Each row is a point on a tangle of strands that fork, close into loops and nearly touch. The rows are in no order.
Two points are linked if the straight distance between their rows is under 34.2.
q_992:  -8  -6  -3  -2  19   7   3  10   0 -16  -6  -5 -16 -13  -3 -13   3 -11  -1   3  12  10   1   8  -3   7  -1   3
q_911:  -8  -1   7  16  -9  -1   0   6  -3  -5  -4  -6 -11   9   1  10  -9  -1   9  -3  -2  -7   2  10   4   9   1   1
q_465:  -5   5  -8  11  -2  -9   2  -9   1   0  -3 -14  14   3 -11  -7   3 -18  -2  -8  -2   1  -2  -2  -4  -9  -6   6
q_624: -19   2   1  -5 -10   4   2  13  -8   7   9  15  -9   8   8   7   2   3   3 -10   1  -1   6 -19   2  10  -4  11
q_742:  -5  -1 -11   2   1 -15   9  -8  -8   8  -2  -1  19   3 -19  -2   9 -15 -10  -4   0  -2 -10  -7  -6 -11  -3   8
q_593: -12  10   5  -3 -22  -4 -14   5   1   3  14  -1  11  20   2   1   1   4   9 -10   5   4  13   5   3  -3  -6   9
q_63:  13   1  -8   1  -8  -2 -11 -10   6   7  10  -2   4   7  26  11   2   2  -5   9  -3  -6   0 -13   8   2   5   5
q_14:  -7 -10  10   0  -1  13   3   7  11  -9  -3 -11  -8 -20 -13  -9  -2   1  13  -2   0  12  -3  -9   6   8  -4  -8
q_679:  -7   1   8  -2   4   5  -1  10 -13  -5  -8  -4  -6 -13 -15  -6  -3  -1   6   1   0   1  -5  13  -5   0  -3 -10
q_217:  -1   8   0   5 -26  -8  -7   2  -9   1   8  -6  -6  11   1   4 -15  19   8  -1   6   1   9  16  14   5   4   2
q_25:  -9  -9  19   4  -5   3   8   6  16   3   3   4   3   0 -12   6   2   6  16  -1  -5   0  -3  -7   7   0  -2  -6
q_565:  -9   6  -4   1  -9   8  -4  11 -10  -1   7  16 -16   5  16  13  -6   5   6  -3   3  -2  17  -4   1  13  -4  11
q_298: -10   0   6  14 -21  -1  -2   6  -7  -5   0  -8 -14  10   0  12 -14   9  13  -7   0  -1   7  10  10  11   3   2
q_319:  -6  -8  -2  -2  26   3   4   4   5 -14  -3   4  -3 -11 -13  -8   9 -13  -1   2  14  12   3  15  -5  -3  -1   5
q_383: -12 -18   8 -16   4  -6   3  13   8  -4   4  10   7  -6 -25  -3  11   6   0   1  14   9  -3   2   4   3  -1   7
q_743:   7   2  -9  19   3  -3   0 -17  11 -10  -5 -27  -1   1   1  -7  -4 -18  -1   3  -5   1   0   4   0   5   2   0
q_921:   2   2  10  -8   7  -5   2   3  -1   6   0  12  18   1 -22  -2   6   3   3   3  -1  -5  -5  11  -8 -14  -3  -7
q_204:   9   5   3   4   6   7  -2  -4  15   0  -2  -6  10  -5  -3  -6  -1  -2   8   4  -6  -1   3   6  -3 -10  -5 -11
q_735:  -4   5  16  -2  -1   3  -2  14 -15   0  -4   8  -8  -1  -8   4  -6   8   8   1  -3  -7  -3  12  -5   5   0  -8
q_585:   0  -6   7 -21  15  -4   4  10  -8  -4  -7   4   3 -11 -16 -18   7  10  -9   9   8   5  -9  13  -6  -5   5  -8
q_146:  -4  11  11 -10 -20  -8  -8   7 -17   8  -1  -8   4  12  -7  -7  -8  20   2  -6  -2  -5  -2   8   4   2   2  -7
q_372:   0   6 -14   4   0  13  -4  -5   8  -3   3  -8  -3  -9   8 -10   0 -14  -1  -9   3  15  12 -13  -4   1  -7   5
q_871: -13  -6  23   2  -7  -1   7  13   1  -4  -2  14 -20  12   9  20  -4  14   8  -8  -4  -9   0  -7   8  13  10   4
q_499:   6  -4   5  14   1   0  -7   1  21 -13   5  -3   0  11  15  11  -5  -3   8   9   1  -4  12  16   3   5   0   4
q_814:   3 -15   4  15   8  -6  12  -6  19  -5  -1  -3 -11   1   7   8   2  -9  -5   5  -6  -5 -11 -18   8  12   8   3
q_95:  -6   6  -3   3 -16  10 -12   3   7  -3   4 -14   2  -1   1  -6  -6   2  12  -8   2  12  14   2   4  -1  -7  -1
q_583:  -3   5   9 -18 -11   4 -10  14  -1   4   6   6  -2   5  11  -7  -1  20   1  -1   6   3   7  -3   3   5  -3   0
q_33:   4   9  -8  -5 -13   9 -17   0   7   4  15  11   2   4  22   1   1   4   1  -3   7  11  19  -7   2  -3  -6   6
q_23: 12 -3  7  8  5  4  0 -7 26 -2  4 -3  8  2  6  3 -1 -1 10  8 -9 -7  1 -1  2 -4 -4 -9
q_931:   6  -8  -2  10  12  -1  15  -9   2   6  -6   6  -3 -10 -11   2   2  -7  -2  10  -9  -4 -14  -3  -6   0   3 -11
q_138:   0 -10   0   3   9  10  10  -2  17  -7  -4  -4  -4 -19 -15 -11   2  -6   5   4   2  13  -2  -7   0   4  -2  -5
q_43:   5  -6   0  -5  14 -12   6  -3  11  -1  -3  -4   7   2  -5 -13   8  -1 -11   9   1  -3 -11   3   1  -5   2  -4
q_580: -15  -9  30  -1  -9  -9   6  11  -4  -2  -6  -1 -12   5 -14   9  -5  13   6 -12  -5  -7 -16   1   9   5  12 -10
q_147:   7  -3  -4  -2  18 -10   0  -9  12  -6   1  -9   8   5   6 -10  10 -10 -11   8   3  -1  -6   4   0  -7   3   3
q_918:  13  13 -13  -2  -3  -3  -9  -9  -9   4   1  -5   0   5  15  -3  -6   6  -4   5   6   0   7  15   0  -4   1   0
q_334:  16  -2  -8   4  24   1  -1 -18  13  -8   1 -11   3  -2  17  -2   8 -14  -5  13   0  -1  -2   1  -4  -3   5   0
q_919: -14   3   3  -4 -17  14  -6  10   2   2   7  -4   0  -4   0  -2  -2   4  17 -11   1  10  10 -10   3   2 -10   0
q_601:  -6   5  -2 -11   1  -9  -2   6  -9  -7  -9 -18   7   0 -10 -24   2  -1 -10  -5   4   5  -1  11  -2  -8   0  -1
q_870:   5   1   2   8   0  11   4   3  -8  -3 -13  -4 -23 -10   4  -3 -13   6   4   6  -7  -2  -3   7  -2  11   3 -15
q_582:  -5  16 -10   2  -9  -1  -1   2 -29  12  -4   2   1   4  -4   0  -6  -5  -1  -8  -2  -7   0   0 -11  -3  -7   1
q_120:   6   6   2  -7  -9   8   1   1   0  15   0   7   4  -2   7  -4  -1  13   4   0  -7  -2  -2 -17  -1  -3  -7  -9
q_913:   6   1   0  12  -5 -16  -6  -7  -1  -1   4  -9   2  22  10  13  -5  -1  -4   6  -3 -16  -3  12   6   4   5   5
q_933: -14 -13   1 -21   7   4   1  13 -20 -12  -2   4  -2 -26 -28  -4   4   0  -1  -3  11  11  -4   7  -2   3  -4  -2
q_995:  -2  -3   0  -9  -3 -14   2   0   3  13  10  11  18  10   3   3  12  -1  -9   0   0  -4  -8 -21   0  -6  -2  10
q_323:  -1  17  -6  -1   0   3  -5   4 -27   5  -2  10  -5   4   1   2  -6  -3   0  -2   3  -7   6  11 -13   0  -5   2
q_44:   4   0  10   5 -18  -9   0  -2   1   6   4   4  -8  21  14  17 -12  20   4  -2  -4 -11   1   1  13   7  10   0
q_85:   8   7  -1  -7   7   8   0  -3   6   1  -6  -5  11 -10  -5 -15   1   1   2  -1  -3   5   2   4  -6 -14  -5 -11
q_90:  -7 -13   6 -27   4   1   3  14 -14  -6  -4   5   3 -23 -23 -13   5  10  -3   1   9  10  -6   3  -2  -1  -1  -5
q_664:  -3 -19  -9  -7  10  -8  10  -5   2   7  -5  18   8  -2 -27   3  12  -3 -10   6  10   4  -8   5  -6   0   2   7
q_188:   3  10  -5   3 -17  10 -14   1   2  -6   6 -10  -2  -6   3  -1 -13  10  15  -3   8  13  20  18   8  -1  -4  -2
q_687:  14  10  -5   1 -16   7  -5 -10   3  12   2  -3   2   1  12  -1  -9  16   6   2  -7  -2   4  -5   4  -2  -3 -11
q_530:   2   9 -10  -8  -3   4  -2  -1  -8  11   2   8   5  -1  13  -5   2  -1  -6  -3   1   1   1 -17  -6  -4  -7   4
q_755:  -2   1  12 -14   9   0  -2   6   3  -3   0   4  22  -7 -27  -5   7   1   7  -4   5   6   3  18  -4 -18  -5  -4
q_457:  12   7  -8  -3  16  -1  -1 -17   8  -1  -3 -12  23  -1   0 -11  11 -13 -10  -8  -4   8   4   4  -4 -23  -1   1
q_597:   9   2   0  -9  14  15  -1   5   4  -3  -5   5 -10 -13  12 -13   0   6   1   9   3   6   4   1  -5   2  -2  -9
q_150:  -3  -9  12   9  18   2  10  10  -2  -9  -6  18 -17  -6  -4  12   1  -4   2  13  -4  -8  -4  13  -7   8   5  -4
q_153: -10   4 -13   7   4  16   1   4  -2  -6   1  -2  -6 -12  -3  -4  -3 -18   6 -11   3  11  11  -8  -6   3 -10   4
q_969:  -4  -5  -7  -9   5   4   5   2   8   6   7  17  11  -6  -5  -2  11  -6  -3  -5   7  10   3 -17  -5  -8  -8   9
q_660:   5  12  -8  -1  -6 -15 -14 -11   7  -3   0 -22  18  15   2 -12   1  -2 -10  -4  -3   0   5  16   6 -15   1   2
q_496:  -6   6   4  -5  -8  -7 -12   4  10   3  13   4  18  15   7   0   9  -3  -1  -7   5   3   9  -4   0  -9  -7  10
q_739:  13   2  -3  13  -4  -3   3 -11 -18   8  -8   5 -14   6  19  24 -10   4  -6   6 -12 -19 -10  -5   1   6  11  -3
q_11:  20   2 -13  16 -11  -2  -1 -17   8  -6   4 -16  -7   1  14   3 -16   7   2  11  -2   1   8  12  13   6   7  -4
q_903:  13   7  -8   6   0  14  -5 -13  18   1   5  -6   6  -8  13  -5   0 -10   4  -2  -3  10  11 -15  -4  -3  -7  -1
q_350:  13   1 -10   0  21  11  10 -16   7   2  -4   4   3 -17   1  -9   6 -12  -3   6   0   9  -1  -9 -11  -7  -3  -4
q_756:   6   7 -13   1   3   7   4  -5 -14  13  -3  11  -4  -7  12   3   2  -6  -5   3  -6  -5  -4 -19  -9   1  -5   2
q_668: -10  -3  25   1 -14 -12   3   7   1   3  -2  -4  -6  18  -6   7  -5  15   4 -11  -6 -12 -12   0  10   3  10  -8
q_228:  -1 -19   1   1   2   8  15  -4  18   4  -5   7  -2 -18 -24  -2   4   4   4   4  -1  11  -7 -13   3   5   1  -8
q_415:   4   6   7   4 -25 -13  -3  -2  -6   5  11   0  -4  20   6  12 -15  24   6   0   2  -6   6  14  15   6   9   2
q_764:  -5   2   1   9  -6 -20  -7   2  -2  -4   0 -14   0  22   2  -1  -1  -3  -7   0   3  -8  -3  14   7   5   4   8
q_182:   9  14 -15   2   3   3  -8 -11  -6   1  -2  -8   2   1  13  -6  -1  -7  -5  -2   4   5   8   9  -5  -8  -3   4
q_837: -10  -3  21  -8   0  -7   2  16  -2   2   5  19  -9  12   3   8   2  12   0  -1   1  -8  -3  -5   3  11   5   7
q_841:   9   7   2 -17  14  11  -4   3   6  -2  -2   1  10  -9   4 -17   6   6  -3  -5   5  12   9   8  -5 -17  -4  -6
q_805:   8   7 -10   4 -24   6  -2  -7  -3  11   3  -3 -10  -1  16   0 -13  18   3  -1  -1   5   7 -10  11   7   0  -4
q_253:   9   3 -12  14   2  -1   2 -11 -20   5  -6   1 -12   2  19  20  -4  -8  -6   9  -7 -15  -7  -5  -4   8   8   5
q_723: -17 -11  12 -12 -11   0  12  14 -12   8   0  10  -5  -6 -18   1   2  14   2 -11  -1   2 -11 -17   4   5   2  -3
q_953:  11   0 -13   4  11  -4  -3 -11 -12   3  -2  -4  -5   4  23  10   3 -10 -12  14  -1 -11 -10  -8  -2   6  10   8
q_923:  11   1 -13  -3  19  11   5 -16  11  -1   1   1   9 -14   4  -9  11 -16  -8  -5   3  16   6 -13  -7 -11  -3   5
q_830:   6  16  -2  -9  13   8  -6   3 -19   3  -4  11   2  -1   3  -5   0  -1   0   0   4  -2   7  16 -16 -10  -6  -2
q_763:  11  -5  -4  12 -10   0  -4  -9  21  -8   3 -15 -12   4  17  -2 -10   6  -1   6  -1   3   6   1  14  12   5  -2
q_558: -13  -7  -7  -3   6   5  10   9  -7   0  -2   8  -6 -13 -18  -5   3  -8  -1  -2   6   6  -3  -8  -4   3  -4   3
q_432: -25  -1   2 -13  -7   5   1  21 -17   0   8   9 -12   0  -2   1   0   5   2 -12   5   3   3 -15   3  14  -3   9
q_223: -12  -4   7  -4 -11  15   3   9   2  -1   0  -7  -3 -18 -11  -7  -3   5  15  -9  -3  11   0 -15   4   4  -8  -8
q_592:  11  -1  -1   9   1   2   7  -8   3   2 -11 -12 -14  -4   6  -7  -9   5  -4   6 -11  -7 -10  -2   3   7   5 -16
q_528: -14   3 -12  11   2  11   4   7 -10  -3   0   7 -14  -6   1   7  -4 -16   5  -6   0   0   8  -9  -6  10  -8   8
q_833:   5  -6  -8 -12   3  -7   8 -10  14   4  -1  -2  27  -6 -13 -16  11  -1 -11  -3   0   9  -1 -10  -1 -19   0   1
q_256:  16  -3  -7  11  13  -1  -5 -22  22 -13   3 -23   4   2  14  -2   2 -14  -4  10  -5  -2   0   2   2   2   6  -1
q_727: -17 -12   5 -18   4  -3  -2  16   4  -7  11  11  13  -4 -20  -3  12  -2   0  -9  17  12   6   0   1  -3  -5  13
q_675:   0  -4   1 -14  -6 -10  10   1  -2  16   2  11  19   3  -9  -6   7   9 -10  -1  -2  -3 -11 -19  -3 -10  -2   0
q_439: -16   9  14 -13 -10   3 -16  17 -17  -5  13   7   0   9  -4   5  -3   7  12  -9   8  -1  11   9   0   9  -5  10
q_966:  -2  14   0  -1 -17  -8 -12   3 -15   0   0 -11   1  11  -5  -5 -10  11   4  -3   6  -2   6  22   4   0   0   1
q_321:   1  11  -6  -5  -9   7 -18  -1   8   1  11   4  10   6  16  -2   5  -3  -2 -12   7  13  19  -2   0 -11  -8   7
q_501: -17 -25   2  -5  -5   0   6   3  -1   3  -4  10   3 -11 -42  12   5   1   5  -3   6   9  -8   7   1   6   2   1
q_686:  -9  -1  18 -18   4  -3  -8  12  -5 -10   5   1  18  -6 -27  -4   7   1   9  -7   8   6   3  16  -1 -10  -5   1
q_635:   6   2   5   7   4 -16  -1  -6  -7   6   1   1   8  18   3  14   2  -3  -6   6  -7 -22 -13   4  -1  -2   4   1
q_233:  17   4 -12   3   3   8 -12 -12  16  -9   6  -5  -6  -3  27  -5  -2  -2  -4   7   7  12  16   6   3   2   2   2
q_932:  18   5 -15   5  12   2  -7 -21  -4   5   2 -16  15   0  12  10   7 -17  -4   9  -7  -9  -9 -11  -4 -10   9   4
q_731:  -3 -13 -11   3   8 -11  11 -11   2   8  -3  11  12  -1 -24   5  10 -12  -8   3   4   2 -10  -1  -6  -6  -1   7
q_765:  -2  12   2   6  -1   8 -10   4  -5  -5  -1  -2   3   1  -4   4  -7  -5  14  -3   3  -1  12  20  -6  -6  -8  -1
q_316:  12 -11   2  11  15   0   9  -8  10  -3  -3   4  -9  -1  16  14   2  -6  -5  14  -9 -13 -11 -11   2   9   8  -1
q_231:  -5  -1   6  -6  -4 -15  -5   2  13   5  11   3  21  16   1  -2  12  -1  -5  -2   1  -2  -2  -7   2  -9  -3   8
q_83:  -8  -3  -3 -16   6   5   2  11   1   2   8  17  13  -7 -11  -3  10  -2  -1  -9  11  11   8  -8  -6 -10  -9   9
q_984:  -6   3   4 -10   5   2  -5   9 -12 -11  -8 -15   4 -12 -16 -16   1  -1   2  -5   5   7   0  18  -3  -7  -3  -7
q_296:  19   0 -11   6 -10  -7 -17 -16   3   3  18  -8  12  13  22  23  -2   4  -2  13  -3 -11   0  -1  13  -4  13   8
q_829:  -5 -11  21   3  -4  -7   8   5  17   3   2   2   2  11  -4   6   1  10   7  -2  -6  -8 -10  -5  10   1   3  -6
q_144:  -4   2  -8  11   3  -3   7  -8   3  -3  -9 -15  12  -7 -23 -11   1 -17   1  -6  -5   5  -3   3  -6 -11  -4  -2
q_500:  -2   5  -7 -19  -6  10  -9  12  -5  -3   0  -6  -2 -10   9 -22   0   7  -6 -10   9  16   9  -6  -1  -2  -5   0
q_346:  -3   7   4 -20  -8  14 -10  16 -12   1   1   3  -7 -11   6  -9  -4  17   5  -3   6   7   7  -3   0   5  -6  -4
q_275:   6  -5   9  12  11   3  -1   6  10 -16  -5   1 -11   5  11   9  -6   0   7  14   0  -7   7  23  -3   8   2  -1
q_589: -9 -1  5 13  1 -7  0  7  0 -6 -1 -3 -5 10 -2  5 -2 -9  3  0  2 -6  0  9 -1  6 -1  6
q_326:  -4   8   2   5   4  11 -10   7   6  -6   5   4   4   1   1   7  -2  -9  15  -5   5   3  18  11  -6  -6 -11   5
q_60:  -2  -2   3  -7 -12   4   8   4   3  13  -1   1   0  -5   1 -10   0  11  -1  -5  -6   2  -8 -24   3   1  -4  -7
q_475:  16   9 -11  10  -6  -3  -4 -14  -3  -1  -2 -12  -3   5   9   1 -12   6   2  10  -1  -6   4  20   4  -1   3  -7
q_895:   9   0 -11   4  -1   1  -5  -7   3   3   4   0  -6   1  26   6   2  -5  -8   8   0  -1   0 -15   3   9   3   9
q_591:  -6  -3  -5  23   2  10   9   1   1 -11  -5   1 -21  -5   6  13  -8 -15   6  -1  -6  -2   7  -6  -3  17  -1   5
q_109:  -1  -3  -1   8  23   1   5  -3   8  -9  -2   5   3  -5 -10   0   6 -18   3   6   5   3   3  14  -8  -6  -3   4
q_625:   3   0  11  -3   6 -10   3   6  -6   5   0  18  -9  13  14  11   2   9  -9   7  -1 -16  -8  -5   1   9   6   5
q_232:   9  -9  -8  -7   8 -12   9 -13   1  10   1  -3  16   0  -1  -1  12  -4 -16   9  -6  -8 -21 -20   2  -7   7   1
q_578: -12  -5  15 -10 -11   4  11  11  -4  12   0  12  -7  -2  -4   2   0  16   5  -9  -6   0  -9 -22   5   4   1  -5
q_588: 10 -1  8 14 -4  4 -3 -4 22 -4  4 -4  3  9 11 11 -7  5 13  8 -8 -9  7  8  5  1 -3 -6
q_546:  10   7 -13   5  -6  11 -12  -5   9  -8   7  -2  -7  -4  17  -1  -8   2   5   2   9  15  22  13   4   0  -2   3
q_239: -16 -11  20  -3  -6  -6  11  13 -14   3  -5  10 -13  -7 -22   9  -2   9   3 -10  -5  -2 -16  -2   3   5   8  -9
q_220:   5   4  -4  -8   6  -1   2  -7  10   5   0   0  30  -3 -13  -9  11  -7  -4 -11  -2   9   6   0  -4 -27  -6   3
q_614:   5   3   7   5  -3  -9   3  -4  -6  10  -4   1   4  11  -2   6  -4   4  -3   2 -11 -17 -14   1  -1  -3   2 -10
q_978:  -6  -7  16   4  12   0  11  13 -10  -3  -6  24 -20  -9 -10  16   0   3   2   5  -9  -9  -8   8  -7   9   9  -6
q_612:  12   2   3   8  -8   2   6 -10  -8  13  -8   7 -10   3  15  19 -10  10   0   0 -16 -16 -10 -15   2   2   7 -11
q_526:   3   2 -10  23   4  -1   5 -14  -2  -7  -9 -19  -7   0  -1  -1  -5 -21  -1   3  -7  -4  -4   4  -7   5   1   0
q_203: -14  -2   7  -7  -2   2 -11  18   6 -11   9   0  -5   1   4  -3   4  -1   4  -4  11   9   9   2   4   7  -4  10
q_665: -12   9  19 -10  -6   3  -9  16 -27  -2   4   9  -3   2 -14   7  -5   7  11  -6   0  -7   0  11  -6   7  -3  -1
q_351:   3   3  -2  -1   4  10  -2   7  -8  -5  -8  -1 -20  -8  11  -6  -8   8   1   8   4   1   4  11  -1  10   0  -6
q_998:  -9  -8   1  12   1  -8  10  -2   0  -2  -7  -8   5  -5 -33  -4   2 -12   1  -1  -4   1 -11  10  -4  -5   1  -6
q_483:  12   4  -5   9  14   1  -5 -13   2   2   4   1  15   3  10  15   7 -18   2   8  -4 -10  -1  -1  -8 -10   0   6
q_562:   0  12  -9  -8  -3  -7  -5  -3  -5  -3  -7 -20  15   4  -3 -21   2  -2 -11 -11   0   6   5   8  -2 -15  -2   1
q_912: -20  -5  -1 -12   4   8  -1  16 -16  -9   4   2  -1 -15 -20  -2   1  -7   6 -10   9   8   4   0  -2   2  -9   4
q_124:  11   2  -9   4 -17   2  -1  -4   1   3   6   4 -16   0  24   7 -13  18   1   7   1   4  10  -3  13  12   5   2
q_677:  14   0  -8   9  -2 -15 -12 -15   5  -3   8 -15   9  19  16  12  -1  -2  -6  11  -3 -15  -3  13  10  -2   9   5
q_310:   7  10   1 -17  15  12  -5   7  -6   1  -2  14   0  -7   9  -8   4   5  -1   2   7   3   7   8 -11  -8  -5  -3
q_797:   2  -6   8  -9  -2 -10  10  -1   4  11  -2   6  18   1 -23  -5   5  10  -3   3  -7  -6 -13  -2  -1 -11   0 -11
q_197:  -4   0  -2   2 -12   2  -3   9  -4  -4   4   9 -21   5  20  10  -7  11   1   1   5   1  13   0   8  18   3  10
q_52:  11  -3   5   1  17  -3   7  -2   0   4  -2  15  -5   3  12  11   4   1  -5  16  -7 -17 -11  -1  -4   3   5  -4
q_57:   3  -3 -12  -5  11   2   2  -7  10   2   7   7  13  -6   5  -6  14 -16 -10  -6   7  13   4 -18  -5 -10  -4  12
q_62: -10 -18   3 -13   0 -11  10   7   2   7   0  15   6   0 -25  -1  10   8  -7   1   9   4  -9  -4   3   3   3   6
q_798: -11  -3   1  -3   4   6  -6  14   3 -13   1  -8  -9  -7   0  -9   1  -4   2  -3  10  10   6   3   4   8  -4   5
q_532:   7   9 -10   1  -5 -14 -15 -15   6   0   4 -21  24  15   7  -1   6  -8  -9  -3  -6  -3   2   5   5 -15   2   6
q_396:  -2  -5   1  10 -13   3   6  -2   9   1  -4  -8 -21   1  14   0  -8   7   0  -7  -5   2  -2 -21  11  17   5  -2
q_885:   1  -6  -1  15 -17  -1   1  -7  17  -3   2 -15 -13   7  14   2 -10   5   1  -3  -4   3   2 -11  14  15   5   0
q_892:  -4 -19   7   9  11  -8  18   3  13  -3  -7  11 -16  -1  -5   9   3  -3  -6   4  -1  -3 -13 -10   7  12  10   2
q_577:  15   1  -8   2   6  -9  -1 -17  -2   3  -3 -18   5   7   8  -4   1   1 -11  10 -12 -16 -17  -2   4  -3   8  -9
q_459:  -1   7 -14 -12  -4   4 -10   3  -5  -5  -1 -11  -4  -3  13 -23  -1   1 -13  -9  11  16  10  -1   1  -1  -1   5
q_726:   4  -4   7  14  19   6   7   4   2 -12  -7  10 -13  -3   5  13  -3  -7   7  17  -6 -10   1  18 -10   6   2  -5
q_772: -10  -5  -4   3   9   4  10  10  -7  -1  -4  12 -15  -9  -4   2   2  -7  -1   2   1   0  -3  -8  -4  10  -2   3
q_441:   2  -7   1 -12  15 -10   9   2   0  -1  -7   1   3  -4 -12 -17   6   4 -13  10   4   1 -13   8  -4  -5   5  -7
q_522:  -3   5  -1 -13 -15  -2 -13   8   0   6  11   9  -4  11  20  -4   2  12  -7  -2   8   5   8  -8   5   6  -1   9
q_566: -16   6   9  -5  -1   0 -11  18  -7  -7  11   9  -1  11  -1   5   1  -3   7  -6  10  -1  11   8  -2   7  -5  14
q_305:  13  -1  -6   2   7  -6   5 -12  -3   2  -9 -15  -8   2   9 -12  -3   4 -13  10  -8  -9 -16   0   1   2   7 -13
q_227:   1  10  -5  -3   9  11 -10   2   4  -2   8  10   8   1   9   1   6 -12   1 -11   8   8  17   4  -7 -12 -10   9
q_318:  -9   7   8  -9 -19  -7  -1   9 -13  10   0  -4   6  10  -5  -9  -3  15  -1  -9  -3  -3  -4  -6   2  -1  -1  -3
q_993:  15  12 -10   2  16   8  -6 -17   3  -4  -5 -12   9  -1  10 -10   2 -11  -4  -5   0  10  10  15  -6 -16  -1  -1
q_422: -10 -17   0   4  -1  -6   9  -2   0   3  -7   3   7 -11 -42   3   4  -4   2   1  -1   5 -11  13  -4  -3   2  -6
q_130:  -8  -8   6  17  -1   8  12   7  -1 -10 -12   4 -29  -7   4  13  -9  -1   5  -4  -8  -4  -2  -7   2  17   7  -3
q_503:   0 -15   0   9   7   5  16  -6   6   8  -6  17  -7 -17 -24  10   1  -2   4   7  -8   2 -11  -3  -6   2   3 -10
q_947:  11  -3  -8   6  18   5  14 -15   4   2  -7  -2  -4 -15  -4  -7   2 -10  -4  12  -6   2 -11  -7  -9   1   2 -10
q_549: -16  -5  16  10 -11   3  10   8  -4  -4  -9   7 -24   5   4  20  -8   8   9 -14  -6  -6  -1  -9   7  12  10   0
q_672:   3   4  -6  14  18   1   3  -7  -5  -3  -3   6   2   2   2  11   2 -22   3   8  -1  -8   0  11 -13  -6  -3   5
q_904:  11  -4  -5  -8   8 -15  -3 -11   0   6   4 -10  17  10   8  -1  11  -1 -16   9  -6 -15 -19 -12   4  -7   9   0
q_973:   1   6  -9  10  -8  -9  -5 -12   3   5   1 -16  15  10   1   0   2 -13  -2  -3  -6  -4  -3  -7   1  -7  -3   5
q_878:   2  14 -15   0 -17  -6  -3  -7 -21  12  -5 -11   5   6   3  -8  -6   2  -8  -6  -2  -3  -3  -4  -2  -3  -2   1
q_551:   2   1  12   5  -8  -1  11  -2  -6  17  -6  11  -3   1  -4  10  -5  10   2  -4 -16 -13 -15 -14  -2  -3   4 -16

A tip is a point with one link. Name the tips that can be reached along the links from each point below, in the order of the rows.
q_546 -> q_501, q_233, q_932
q_316 -> q_903, q_526, q_892
q_764 -> q_44, q_318
q_120 -> q_25, q_756, q_432

A piece is all that can be reached along the links. How many separate loops has the piece of each point below (a circle has one, a figure eight two, a Y none), and how many tips (points with one link)?
q_577 -> loops 0, tips 3
q_562 -> loops 0, tips 3
q_372 -> loops 0, tips 3
q_197 -> loops 0, tips 3
q_457 -> loops 0, tips 2
q_231 -> loops 0, tips 4
q_296 -> loops 1, tips 2

How many points has the smallest loop of links through each point below? Write none if it is on no loop.
q_614 -> 12
q_830 -> none
q_660 -> none
q_33 -> none
